Each row is a point on a landscape with many valleys, with its height.
A ball rolls from a point to whichever of its 2 nearest points has the largest drop for the distance, and stops where none of them is lower. Distance is the straight distance between rows; heights are no part of it.
Q_252: [ -1  11   1 -17   5  -8  14   3  -8 -17   1   6 -10  -3 -13   2  10   4
  11   4  11   6   0  10  -1   4   2  12   1  -1  -2 -13   1  -3 -11   8
 -11 -15 -16  -4   0   9]  height 651
Q_173: [-13  12 -18   4  21  -1  12   3 -14  -7  -3   8 -22  -8   5   2  -4  11
   2  -4  15  10   2   1 -12  18  11   6  22   6   6 -12   4  -7  -9  -6
   9  -6 -15  -8  17  11]  height 423
Q_548: [  0  -9  13 -13  -5   7   2 -20  14 -11  16  -8   9  -7  10  -3  23   8
   7  15  -9   8   5 -18   3  19   8 -18  -5   0  -3  24  -2 -12  -6  -8
  -1   6 -17   9   8  13]  height 401
Q_747: [-15   7  -4  22 -10  17  -3  20  18   3  11   2  27  -5   7 -11   7   1
  -3  12  -2  -4  -6  16  -2  27   5   3 -16 -17   5  -9   4 -10   0  15
  -6  -6  -4   9   7  -3]  height 531
Q_563: [  0  -1  -3   2  -8   2 -20  10 -13  18  -3  10 -12   1 -21  11 -20  -5
  -4 -23   1 -22  13  -5   4  -1 -15 -16  16  13   1  -4 -19  19   9  -1
  10   5   6 -10  -1  11]  height 687
Q_838: [ -9   9  -6  11   2   3  18  16  -4  -6   7   1 -27  -7  18 -11  18  -3
   2  17   4  17   7  15  -1   9  15   9  -1 -15  -5  -2  19 -16 -11  10
   2   0 -16 -11  14  17]  height 613
Q_56: [ 14  -8  14 -21 -11  -3 -20 -16   6  -5  -3  -4   5   9  -4   5   0   5
   4  -8 -15 -14   6 -23   5 -20  -8 -11   6  17  -6  13  -9  11   5 -10
   3  14   7   7 -12  -5]  height 516
Q_223: [ -2  10   5   6 -16   2 -18  19  -7   6  -6  11   4   7 -23   5 -13 -16
   0 -13   3 -23   2  16   8 -11 -13  10   6   0  -2 -17  -7  16   7  12
 -12   1  10 -15 -20   5]  height 733
Q_800: [ 13   4  10 -24   8 -15   1 -16  -9 -17 -16 -11 -13  18  10   4   1   5
  -2  -4   2   1  -3 -11   7 -40  -2  12  13   5  -9   3   8   7   7  -5
   2   5  19  -5 -19 -17]  height 550
Q_403: [ 11  -4   7   8  -2  -5   0   9  -6   9 -13  -5 -12  13   2   0  -4 -14
  -9  -1   2   4  -3  16  13 -35  -8  10   1 -16 -12  -3   5  10   7   4
   0  10  19 -12 -19 -13]  height 405
Q_676: [ -9  15  -2  -1   0  -2  14  15  -1 -16   7   7 -15  -4   1  -5  19   2
  11  14   8  11   4  19  -1  16   8  14   2 -11  -6 -14  12 -12  -9  16
 -10  -7 -23  -5   8  15]  height 632
Q_835: [-12   5  -5  17 -12  11  -4  23   2   8  12  14  -8  -7  -7  -2   4  -4
   0   1   3  -7  13  11   1  21  -4  -6  12  -7  -5  -7  -3  -1   7  12
   0   5 -16  -6  15  20]  height 541
Q_221: [ -1  -9  -5   4  18   2  10 -16   7   3   0  -8  21  -6  13  -3  -8  11
  -3   0   1  11 -17 -12 -13  16  10  -4 -18   3  13   4  -1 -13  -6  -8
   3  -9   1  20  12 -18]  height 544
Q_141: [ 11  -4  12 -22 -18  -4  -1  -4   9  -4  12   8  11  -1 -21   5  18  -2
  16   6  -7 -12   1  -5   9   9 -11 -15 -15   4  -9   5 -12  -1  -2   9
 -17  -4 -19  16  -1  11]  height 630
Q_590: [  1  17  19 -24  -7 -10   3  -5   6 -30  -6  -4   5  17   2   0  16   5
   6   7  -1  -4  -5   9  10 -24   0  26  -3  -4 -12  -6  12  -3  -3  13
 -18  -4   7   0 -22 -10]  height 378
Q_866: [ 19  -9   5 -14   9 -14   9 -14  -2  -4 -17 -10  -1  12   4   6  -2   1
   1   2   4  12 -15  -4   4 -34  -2   7  -6  -2  -4   3   4   3  -3  -9
  -3   2  15   1 -15 -22]  height 571
Q_13: [  0  -2 -21  -7  12   0  18  -4  -4  -3  11   9  -6 -16  -8  -1  10   3
  17   4   9  17  -4  -1  -9  26   6  -7  -3   2   3  -6  -4 -17  -6  -2
  -1 -11 -30  11  20   9]  height 314
Q_404: [-14  -1 -30  22  12   7   1   8   1  22   9  10   9 -14  -4  -7 -12  -2
  -4  -9   4   5  -2   4 -16  35  -1  -9   4   4  16 -13  -3  -7   8   2
   9 -12 -14   8  23   0]  height 319
Q_674: [  8  -4  -4  26  -4   0   9  20 -11  18  -6  -1 -22   2   4  -9  -7 -21
 -10   4   4  12   3  23   8 -27  -4   7  -4 -23 -12  -4  10   6   2   4
   4   8  15 -14  -7  -5]  height 365
Q_343: [ -5  15  11 -23 -16   2 -26  -4   7 -14   6   8  12  12 -10   5  -7  10
   9 -15 -13 -31   7 -16  -7   5  -9  -1  10  27   0  -5 -11  14   8   5
  -4   3   0  10 -12   0]  height 633
Q_948: [ -4  -7   0  12   1   4  -6   0  -3  13   2   2  -8  -3   5   2  -5   2
 -12  -6  -5  -3  14 -11   0   5  -1 -15  10   3   2  15  -8   3   5 -10
  15  11   3  -5  15   9]  height 538
Q_296: [ 14 -11   2 -16  -3  -9   7  -4 -10   6  -1   3 -13  -5 -17   5   2  -5
  11  -2   6   3   3  -8   4  -6  -4 -17  -2   7  -3   9 -12   4  -5  -6
  -1  -6 -10   1   5  13]  height 682
Q_681: [ -7   8 -23  11  12   0  14  15 -18   4  -1  10 -32 -12  -5  -2  -2  -3
   5  -2  17  12   6  15  -8  10   6   7  20  -1   2 -17   8  -5  -7   1
   8  -8 -18 -14  14  18]  height 461
Q_271: [ 17 -24  -4  18   7  -1   4   2   5  22 -12  -7   9  -3   3   1 -13  -9
  -5  -4   1  16 -14   4   0 -19   0  -5 -20 -11   4   6   1  -2   3  -9
   6   6  17   6   0 -19]  height 638
Q_880: [ 12 -10  -8 -12   7  -6   1 -12  -4  11  -7  -2  17   1 -22  10 -20  -4
   8 -14   5  -7 -15  -4  -7  -3 -10  -6 -13  16   9  -8 -17  12  -7  -7
  -5 -12   3   6  -6 -17]  height 634
Q_636: [-13  15   0   1  -4   5  -6  -1  14 -15   4   3  39   5  -3  -3   0   6
   5   8  -3 -15 -16  10  -3  19  -3  18 -16  -4   8 -20  -1   0  -2  14
 -19  -9   0   6 -13 -15]  height 679
Q_893: [-21  20   9  16 -22  15 -18  22  14  -3   8  10  14   5  -3  -1   5  -2
  -5   1  -4 -21   9  17   5  14  -4   9   6 -11  -3 -12   1   4   7  19
 -12   6   1  -9  -7   9]  height 765
Q_514: [ 10 -24   7   6  -3   4 -13 -14  16  19   0 -10  18   1   6   3  -2   2
  -8  -3 -11  -1   1 -17   3  -5  -6 -22 -12   4   5  20  -9   2  12 -13
   9  14   8  14   1 -13]  height 581
Q_559: [ 14 -11  26 -20 -16   1 -10 -18  13 -12   7 -12  -5   4   4  -4  29   3
   3  18 -17   5  11 -11  19 -13   1  -9   5  -6 -18  23   3  -3   4  -3
  -2  14  -3  -4 -10  13]  height 226
Q_669: [  9 -24  -5  24  13   6   2  -2  13  18 -10 -13  19  -8  22  -1 -10   0
 -14   0  -3  17 -12  -5  -4  -7   9  -9 -21 -12   9  12   7 -10   8 -10
  13   3  18  16   7 -21]  height 616
Q_576: [  3 -10 -18  17  18   2  11   2  -5  15  -6  -2  10 -10  -4  -1 -20  -6
  -2  -3   7  11 -20   4 -11   4   4   3 -14  -1  11  -7   1  -4  -9  -6
   2  -9   6   4   9 -12]  height 635
Q_499: [  0  -5  -8  15  18  -2   3  -6  -1   8 -11  -6  12   2   8   5 -22   5
 -10  -9   4   3 -13  -3 -10  -3   2   2  -4   3  12   0   2   2  -4 -10
   5  -2  17   3   2 -19]  height 655
Q_7: [-10   4  -9  21   0  11  10  18   5   4   8   2  -6 -11  15 -10   9   1
  -3  12   2  12   2   9  -4  16  13   1  -7 -15   2   1  12 -17  -7   4
   4   2  -8   0  20  10]  height 593
Q_632: [ -9   5 -14  18  20  -4  -7  -3  -9   7 -17  -2   8   4   5   9 -33   4
 -16 -19   6 -10  -6   0 -12  -2  -2   8  13  10  19  -8   1  14   2 -11
   9   0  26 -11  -4 -15]  height 673
Q_227: [ -8   5 -16   4  13   1  -8   0 -11  13  -4   7   0   0 -12   8 -25   3
  -5 -21  10 -13   1  -5 -12  12  -8  -8  17  18  15 -11 -10  13   4  -5
   9  -6   1  -7   6  -1]  height 617
Q_241: [ -5  -3 -29   2  12   1   9  -3  -3  12  11  11   4 -14 -11  -1  -4   1
   9  -9   9   8  -4  -2 -11  33  -3 -11   2   8   8 -11 -10  -8   3   0
   4 -15 -25  13  19   2]  height 227
Q_65: [-13   5 -12   9  10   3  -5   3  -8  10   2   9 -12  -5  -1   4 -11   9
  -9 -14   5  -6  11  -9  -9  19  -2 -14  24  11   8   1  -8   4   5  -6
  13   2  -8  -4  19  12]  height 580
Q_292: [ -9  11  -1 -12  23  -8  12 -24  -4 -22  -7  -9   3   5  24   6  -5  26
   1  -2   2   4  -5 -22 -13   8  14   4  13  14  11   6   7  -6 -13 -16
   5  -1   4   8   9 -10]  height 492
Q_422: [  3  13  12 -30  -7  -7 -21 -10  -6 -25  -9   0  -4  14  -5   6 -10  10
   8 -17  -6 -20   5 -21  -4 -23  -4   9  19  28  -4   1  -4  13   5  -5
   5   3  18   1 -15  -3]  height 357
Q_568: [ -5  13   9 -25  -5  -1  -2 -14  10 -22   9   5  22   8  -5   1  11  16
  15   2  -6 -13  -4  -9  -6  15  -3   0  -9  11   1  -7  -8  -1  -4   6
 -16  -8 -12  16  -3  -4]  height 712
Q_643: [ -6  -2   7 -11  -8   6   0 -13  16  -3  18   1  20  -3   3  -2  18   9
   7   8  -8  -5   2 -14  -1  29   1 -16 -11   5   2  10 -10  -9   1   3
  -5  -1 -20  20   9   3]  height 451
Q_189: [  8 -20 -11  -3  19  -3  10 -22   0  18   0  -6  19  -7  -2   2 -16   1
   1 -10   4  10 -20 -16 -14  12   0 -14 -21  14  17   4 -13  -5  -3 -13
   5 -10  -1  20  10 -20]  height 569
Q_402: [ 22 -20  -2  -2   1  -4  23  -3 -11   8   3  -4 -28 -12   2 -11  12 -22
   5  14   5  30  -2   2   4 -19   4 -12 -20 -13  -9  18   8 -10  -5  -8
   2  -2 -13  -4   3  14]  height 444
Q_175: [ 10 -20   4   2  -5   2 -19 -14   4  22   1  -3   1   2  -4   5  -8  -1
 -10 -13 -16 -13  15 -22   4  -1 -11 -27   4  15   3  21 -17  11  11 -14
  17  18   6   3   2   0]  height 618
Q_858: [ 19 -18  15 -11 -19  -1 -20 -10  15   8   1  -2   7   6  -9   5   8  -3
   3  -2 -18 -12   5 -14  16 -20 -11 -18  -7   6 -10  15 -11   8   7  -5
  -2  19   1   8 -12  -1]  height 554
Q_414: [-10   5 -16  33  18   1   9  12  -4   5 -12  -8   7  -1  20  -1 -19  -1
 -15   2   3   6 -11  12  -6   1  11  18   1 -14  13  -6  17  -5  -3  -3
   6  -2  22  -5   1 -11]  height 472
Q_771: [ 11 -10  10  -4  -3  -3 -16 -10   8   3 -10  -6   4  13   7   5  -2   5
  -8  -7 -10  -4   1 -13   6 -26  -4  -5   4   2  -3   9  -1  10   8 -10
   8  20  18   0  -9 -14]  height 476
Q_987: [-12  15  -4   3  -1   5   7   9   7 -18   4   5  24   0  -3  -3   7   2
   9  15   3  -2 -14  19  -1  18   5  23 -14 -14   3 -23   6  -6  -9  15
 -18 -12  -7  -2  -5  -5]  height 665
Q_262: [ -5  12   2 -17   3   1   5 -15  10 -22   5   0  36   6  -2  -2   6  16
  15   9  -3  -6 -17   0  -6  18   1  13 -23   2   5 -15  -4  -4  -9   8
 -18 -12  -4  16  -8 -17]  height 695
Q_959: [  0  18  10 -19  -4 -10   0   0 -11 -20 -10  -1  -8  11 -12   3  -2  -5
   2  -6   8 -11  -3  12   6 -26  -4  29   9   4  -9 -13   8   9   3  10
 -14 -10  14 -14 -26  -5]  height 339
Q_647: [-16  13 -17  22   2   8   5  24  -5   2   5  13 -11  -9  -2  -4  -2  -3
   1   2  10   3   5  19  -5  19   4   8  15  -9   1 -19   8  -4   0   9
   0  -2 -13 -12  12  15]  height 499
Q_176: [ -7  10   4  19 -15   6  -7  24   3   6   0   9   9   4 -13  -2  -6 -16
  -1   2   2 -11   0  24   6  -3  -8  13  -2 -14  -3 -15   0   8   2  14
 -15   2   4 -11 -11   5]  height 749
Q_350: [ -6  17  13  -4  -6  -5   2  12 -16  -9  -5   3 -22   6  -6   0   2 -12
  -3  -1   8  -6   6  21  10 -20  -3  23  11  -8 -13 -12   7   8   3  16
 -10  -5   8 -19 -17   6]  height 371
Q_231: [ 10 -19  -8  21   6   4  12   0  -4  16   1  -9 -22 -11  22 -12   5 -10
 -12  12  -4  29   5  -4   3 -12  11 -11  -8 -17   0  21  15 -12   4 -16
  22  13   4  -7  12   8]  height 325
Q_575: [ -1   7  -7   6  -7   0   8  22  -6   0   3  11  -2  -4 -22  -1  -1 -15
   9   5   9  -1  -3  25   2   1  -5  15  -2 -11  -3 -23   1   5  -4  15
 -15 -11 -10 -12  -5   9]  height 763
Q_4: [  4  -3 -22  -7   9  -3   0  -3  -7   8  -2   5  21  -3 -32  10 -18  -7
  10 -11   9 -10 -14   3  -8   9 -11   0  -8  12  14 -23 -15  15  -3   2
  -6 -20  -6  -2  -7 -12]  height 656
Q_901: [ -9   2   6   9  -5   1  -5   5  -5   0  -1   1 -17   3   9   0   2   3
 -12  -1  -4  -2  15  -1   5  -2   3   0  17  -4  -6   8   0   4   1  -2
  10  13   5 -11   5  11]  height 503
Q_652: [-13  18  14 -22  -5  -5 -16  -8 -14 -26  -4   1 -21   7   6   5   1  15
   2 -12  -4 -16  18 -19  -3  -6   2   8  33  23  -4   3   0   5   6  -2
   9   7   8 -12  -2  13]  height 474
Q_821: [ -3 -11  -3  25   7   9   0   5  11  10  -3  -8   8  -5  26  -2   0   5
 -17   5  -4  10   1  -2  -1   1  10  -5  -7 -13   4  14   7  -8   3  -8
  14   8  17   7  11  -9]  height 590
Q_989: [ 16 -11  13   5  -1  -4  -7   2   5  11 -14  -8  -2  14   9   4   2  -4
 -10   2  -6   5  -7   2  14 -36  -4   0  -1 -15  -5   3   4   8  13  -4
   7  20  20  -5 -14 -18]  height 438
Q_699: [  1   2  26 -17 -25   6 -22  -7  19 -18   6  -6   4  11   5  -3  26   7
  -1  10 -20 -14  15  -9  18 -12  -1   1   9  -2 -15  12   1   1   6   5
  -4  19   4  -1 -12   7]  height 278
Q_14: [-11   6  -5  -6  22  -1  13 -23   4 -17   1  -8  22   1  20   1  -3  24
   2   3   2   5 -14 -16 -16  22  14   4  -9   8  14  -1   2 -13 -11  -9
   0  -9  -1  18   9 -19]  height 521
Q_694: [ 17 -21  -7  15  -4   0   6  11  -2  28  -5  -1   3  -6 -15   0 -15 -20
   2  -6   4   7 -12  11   2 -11 -10  -8 -21  -8   0   2  -6   3  -1  -3
  -1   1   6   2   3  -7]  height 664
Q_415: [-10  16   8  -9 -10   3  -9   1   7 -16   3   9  13   8  -6   2   4   8
   4  -3  -3 -17   2   2  -1   9  -4   7   3   5  -2 -10  -3   2   0  10
 -13  -2  -4   0  -6   4]  height 708
Q_769: [-15  21   2   2   3   1  13  13   4 -23   4   1   0   2  15  -5  13   5
   5  17   5   6  -5  20   1  14  14  25  -3 -15  -3 -12  17 -13 -13  15
 -11  -6  -6  -5  -2   2]  height 648
Q_956: [ 12   5  16 -35   9 -19   6 -23 -17 -24 -10 -12 -24   7   5  -1  13   6
   3   3   3   8   7 -15   7 -32   1   7  14   8 -11  13   8   3  -3  -5
  -1  -5   4  -5 -15  -1]  height 530
Q_341: [ 25 -11  10 -26   0 -18  17  -9 -13   0  -6  -6 -22  -3 -18   0  13 -15
   9   6  10  16   1   3  10 -33  -4  -2 -16  -6 -11  11  -2   5  -7  -2
  -9 -14  -7   1 -13   3]  height 479
Q_778: [ 20 -22  -2  -8   1  -3  23 -10  -2   3   7  -2  -9 -13   1  -5  13 -14
  12  15   3  29  -9  -6   2  -4   7 -16 -24  -7  -2  19   1 -17  -8 -11
  -2  -4 -16   8   9  12]  height 480
Q_12: [-19   7 -21  35  11  12  -3  18   1  19   5   9   1 -12   8  -6 -12   0
 -16  -6   2  -1   8   9 -12  25   2  -6  12  -1  13  -7   4  -2  10   1
  14  -3  -1  -2  23   9]  height 391
Q_860: [  3  -5  -8   8 -17   5   2  19   4  16  15  16  -1  -9 -22   0   7 -15
   9   2   2  -6   5  10   7  18 -11 -15  -5  -6  -7  -4  -8  -1   5  13
  -8  -1 -19   5  12  17]  height 591
Q_504: [  1  20   9 -31  -1 -13  -8  -8 -14 -26 -14  -3 -10  14 -10   7  -9   4
   7 -15   6 -14  -1  -5  -1 -26  -3  25  17  20  -3 -10   4  11   4   1
  -3  -9  20  -9 -21  -5]  height 301
Q_931: [ 17  -3  12 -32   1 -17   5 -16 -11 -10 -10  -6 -14   6 -14   3   6  -1
   9  -3   6   5   1  -7   6 -32  -5   3  -2   8  -7   5  -5   7  -8  -6
  -7 -11   4   1 -14  -2]  height 507
Q_138: [ -2  16  -1 -25  -7  -2 -18  -1  -2 -10   4  13   7   5 -24   8  -9   8
  14 -17   0 -25   4  -8  -6   9 -12   1  11  23   4 -17 -13  14   7   6
  -7 -13  -8   2 -10   4]  height 598
Q_317: [-10  11  -9  -3  26  -8  17 -12 -13 -13  -7  -3 -15  -1  20   4  -6  17
  -2   0   9  10  -4 -10 -12   9  15   8  17   8   9   1   7  -8 -15 -12
   8  -2  -2  -2  12   0]  height 462
Q_714: [ 17 -15  -3 -16  -1  -6   3 -10  -3  13  -1   2   5  -2 -20  10  -6  -6
  11  -9   3  -4  -8 -10   1  -2 -10 -18 -13  13   2   5 -17   6  -4  -7
  -4  -8  -6  11   2  -3]  height 658
Q_308: [ 14 -25   4  -3  -1   5  11 -18   9   5   8  -9   4 -12  12  -5  10  -6
   2  15  -4  26  -6 -16   3   0   8 -23 -19  -5   0  28   1 -16  -3 -15
   5   7 -11  11   7   7]  height 514
Q_947: [ 14 -17  21 -11 -11   4   2 -15   6  -5  12 -12 -17  -5   7  -9  27  -5
   2  22 -13  20  13  -5  16  -5   3 -16   2 -13 -17  30   6  -7   0  -7
   4  13 -10  -9  -3  22]  height 141
Q_320: [  7 -16  -9  11   2   3   0   0   7  27   2  -2  31  -6 -13  -2 -16 -11
   1  -7  -2  -3 -19   5  -6  13 -10  -9 -27   3  13  -5 -12   1   3   4
  -4 -11   1  15   2 -18]  height 625
Q_845: [  8 -10  12  -1  -2   0   6  -8   4  -6   3 -13 -15   1  22  -7  21   0
  -6  20  -6  21   6  -5  12 -12  10  -4   1 -16 -12  22  12  -8   0  -8
   7  13   0  -6  -2   5]  height 220
Q_601: [ -1   5  13 -16 -18   4 -29 -11  20  -4   7  -2  24  15  -1  -1  -3  10
   1 -10 -23 -28   5 -17  -2   3  -8  -7  -1  23   0   4 -11  13   9   2
  -2  10   3  20 -13 -12]  height 666
Q_791: [ -6   6  -1  -2 -12   5 -11   7  10   5   9  12  22   4 -19   1  -2  -2
   7  -4  -3 -21  -3   6   0  19 -13  -3  -6   5   1 -14 -11   6   5  15
 -14  -5 -11   6  -6   0]  height 683
Q_673: [ -3  -5  11   1  -8  13   0  -8  16 -11  15 -13  -3  -9  26  -9  27   7
  -3  24  -9  14  13  -7   8  18  17 -10   2 -12  -3  28  10 -17  -7  -5
   9  11 -10  -3  13  16]  height 340
Q_268: [-22  20   1  16   0   3  -5  18 -15  -3  -2   9 -28   0   9   1  -4   3
 -11  -7   7  -7  15  11   0   9   5  13  33  -4  -1 -10   5   3   6   7
   9   7   3 -22   5  20]  height 437
Q_295: [ 18 -18 -10 -12  16  -8  17 -17  -7   6  -9 -10  14  -4 -15   8 -16  -2
   9  -8   9  11 -25  -3  -8 -10  -2   0 -22   8   9  -5  -9   3 -15 -12
  -3 -15   5  10  -4 -22]  height 612
Q_570: [ -6  12  -5 -23   0  -4  -4  -5  -5 -15   3  13  -5  -1 -19   9   2  13
  15 -11   6 -11   8  -8  -5  17  -6  -3  16  16   2 -14 -11   4   0   3
  -6 -14 -19   2   3  10]  height 559
Q_628: [-12   3   2   7  -5  12  -1   2  18   3  13   0  26  -2   7  -7   9   8
  -3   8  -4  -4  -4   0  -3  29   4  -6 -16  -5   5   1  -4 -10   2   9
  -2  -5  -8  18  10  -7]  height 497
Q_631: [  1   1  -7  23   4   2  19  15  -9   7  -1  -8 -31  -3  26 -12   8 -11
 -10  17   2  20   4  16   4 -16  12  10  -8 -26 -11   5  24 -10  -2   2
   8   7   4 -10   2   1]  height 366
Q_62: [ -4   7  12 -14   3  -7   7 -12   2 -21  -2  -6  -1   7  15   0  11  13
   3   5   0   4   0  -8   0  -4   8   5   3   2  -5   6   6  -6 -10  -4
  -5   2  -1   2   0  -2]  height 430
Q_980: [-16   8 -15  38  15   8   1  17  -3  13  -5  -1  -3  -6  22  -2 -14   3
 -20  -1   0   3   5  11  -8   9  10   6  10  -9  10   0  12  -4   3  -5
  15   3  19  -6  16   4]  height 442
Q_518: [-18  24   7   3  -3   0   2  16 -10 -16   0   6 -23   3   6  -1   7  -2
  -3   2   8  -5   9  19   4   3   6  23  20  -7  -7 -14  11   0   0  17
  -6  -1  -2 -20  -4  15]  height 404
Q_466: [ -8   4 -29   3  13  -1  -5   1 -11  11  -3  10   9  -7 -25   9 -24  -4
   3 -17  14 -10  -6   3 -11  18 -10   0  12  15  17 -25 -13  14   2  -3
   3 -18 -10  -7  -1  -6]  height 644
Q_837: [ -2   8  13 -27  -6  -3 -21 -17  -6 -21   0  -1  -7   7   2   3  -1  17
   5 -11 -12 -19  17 -30  -6  -5  -2  -6  27  29  -2  12  -7  10   3  -7
   8   9   4   0  -1   8]  height 424
Q_703: [ 20 -11   9  -7  -7 -10   6   3  -7   9  -9  -3 -13   5 -14   1   1 -17
   2   1   4   8  -2  12  11 -34  -8   3 -10  -9 -13   1  -4   8  -2   2
  -7   0   5  -4 -15  -4]  height 443
Q_303: [ 15 -13  19 -16 -27  -1 -11  -4  12   0   8   1   4   1 -15   3  19  -6
   8   7 -16 -12   7  -5  20  -9 -10 -14 -10  -1 -15  14  -9   4   2   5
 -13  12 -10   8  -9  14]  height 594
Q_313: [  7 -10   2  14   9   0   7  -2  -1   4  -3 -14 -21   1  31  -7  11  -2
 -17  17  -6  23   5  -4   9 -17  12  -2   5 -22  -8  20  17  -7   7 -13
  22  17  12 -10   1  -3]  height 274
Q_238: [  6   2  -4   9  -4  -2  18  20  -7   4   0   2  -4  -2 -13  -8   2 -20
   6  13   6  10  -9  29   4 -13  -1  19 -16 -17  -6 -17   9   1 -10  15
 -16 -10  -2 -10 -10   0]  height 775
Q_606: [  3   1   9 -20  -1  -9   6  -1 -11 -11   2   4 -21  -4 -11   1  15   2
   9   3   6   4  11  -4   3  -2   0  -5  11   4  -7   4  -5   0  -6   2
  -4  -7 -17  -5   5  20]  height 671
Q_509: [ 21 -16  -2 -12   7 -12  18  -9  -4   2 -10  -8   6   1 -13   5  -4  -7
   9   2   9  15 -21   7   2 -26  -2   7 -22  -2  -2  -4  -2   0 -13  -7
 -10 -11   7   7 -11 -18]  height 592
Q_787: [ -4  -1 -11  17   8   4  10   8   0   8  -1   1   1  -6   5  -4  -5   0
  -3   4   4   9  -9   6  -8   8   7   3  -6  -7   5  -3   5  -9  -6  -2
   2  -3  -1   1  13   0]  height 615
Q_813: [ -7   3 -25  -5  25  -3  15  -9 -11  -6   3   7 -17 -14   1   1   1  11
  10  -3  14  16   0  -8 -15  24  10  -4  15  11   9  -5  -2 -14 -10 -11
  10 -11 -26   5  22   9]  height 377
Q_418: [  7 -20  -9   7   3   4   8  -7   7  25   8   0  18 -14  -2  -4  -9  -8
   0  -3  -1  10 -14  -9  -8  17  -2 -19 -26   3  12   8  -9 -12   5  -2
   4  -6  -7  20  15  -8]  height 597
Q_902: [ -6   6 -13  25   9  -4   9  16  -9   2 -13  -7   3   5   7  -1 -18 -12
  -9   4   6   3 -12  21   0 -13   4  29   2 -17   5 -16  16   5  -3   4
  -6  -2  22 -16 -15 -14]  height 496
Q_251: [-19   9  -2  31 -11  16 -17  23  12  15   7   6  17   0   2  -3  -6  -3
 -16  -1  -6 -17   9  14  -2  19  -5  -3   3  -7   7  -5  -1   6  11  10
   1   4   6  -3   4   5]  height 784
Q_848: [ -7   0  -2  26  -7  15  -1  15  19   5   4  -7  20  -7  22  -9   7   3
 -12  13  -3   6  -3  11   2  12  11   3 -16 -20   4   4  11 -14  -1   6
   3   0  10  10   7  -9]  height 561
Q_136: [ -4   9   9  -8  -7   3 -19 -11  20 -13  -2  -5  27  17  10   3  -4  13
  -3  -6 -13 -18  -4 -11  -4  -5  -4   4  -2  11   2   1   2   6   6  -2
  -3   9  16  13 -14 -21]  height 694
Q_125: [ 13 -32   4   1   6   5   1 -23  14  15   3 -14  20  -9  14   0  -1   0
  -5   3  -6  18  -8 -23  -1  -1   2 -25 -21   1   9  27  -3 -11   7 -18
  12   8   2  20   6 -11]  height 548
Q_380: [ -2  -7  -8  11  -7   4  -8   6   9  28  10   8  25   0 -19  -1 -12 -11
   2  -7  -4 -16  -7   5  -3  24 -15 -13 -13   6  10  -9 -13   6  10  10
  -4  -7  -7  11   2  -7]  height 654
Q_28: [  6  -9   6  -1  -9   2 -30  -2  -4  14  -4   3  -7   6  -9   7 -15   0
  -9 -23 -15 -23  16 -17   6 -11 -14 -17  15  17   0  10 -18  19  12  -8
  16  19  14  -4  -5   0]  height 653
Q_301: [-20  11   4  22  -7  10  -6  19  -3   0   3   5 -22  -2  14  -3   6   2
 -15   3  -4  -4  23   7   4  11   8   4  23 -12  -5   2   6   0   6   5
  13  15   3 -18  11  20]  height 470
Q_149: [ -5   4  -4  29  -5   4   8  24  -7  12   0   1 -18   0  11 -10  -1 -13
 -11   8   2   8   8  20   3  -8   4   8   0 -21  -8  -2  12  -2   0   6
   5   9  10 -13   4   7]  height 327
Q_86: [ -2  13   3  -7  -7  -1 -20   6 -10  -4  -9   8  -5   9 -14   8 -17  -1
   0 -21   2 -22   3   0   1 -13  -9   7  15  15   2 -13  -8  16   5   0
  -2   0  14 -14 -14   3]  height 715
Q_210: [-10  17   5 -27   1  -7 -10  -5 -15 -22  -2   8 -21   0 -11   9   3  17
  11 -14   8 -11  16 -14  -5   4  -1   2  30  21   1  -8  -5   4   1   0
   0  -9 -10  -8   2  16]  height 519
Q_156: [  4   6  22 -20 -19  -4 -12  -2  10 -18  -3  -1   2  15  -3   0  17   2
   4   3  -9 -10   5   0  14 -23  -4   8   1   0 -16   3   3   2   2   8
 -12   9   5   1 -17   0]  height 347
Q_816: [ -9  -2  -2  24   0   8 -17   9   7  21  -2   2  12   3   2   2 -16   0
 -18 -12  -8 -15   8   3  -5   8  -8  -8   4   4   8   3  -6  10  12   0
   9   8  15   0   3  -3]  height 802
Q_553: [-11   7  15  -6  -3   0   4  -7   8 -21   6  -7  -7   1  24  -5  25  11
   0  15  -3   6  11  -4   5   9  15   5   9  -7  -8  13   9 -11 -10   1
   1   7  -7  -6   5  10]  height 393
Q_389: [ 12  -6   0   4   3  -6  21   6 -11   5  -1  -4 -27  -2   6 -10  10 -15
  -1  14   7  20  -1  15   4 -24   5   7 -12 -16 -14   6  12  -2  -5   1
  -3  -2  -2  -7  -3   1]  height 403

For each start below, name the point where the ball stops.
Q_415 | Q_241
Q_271 | Q_673
Q_568 | Q_7
Q_601 | Q_504
Q_835 | Q_241
Q_632 | Q_504
Q_816 | Q_504
Q_466 | Q_504
Q_14 | Q_241
Q_893 | Q_149
Q_575 | Q_149
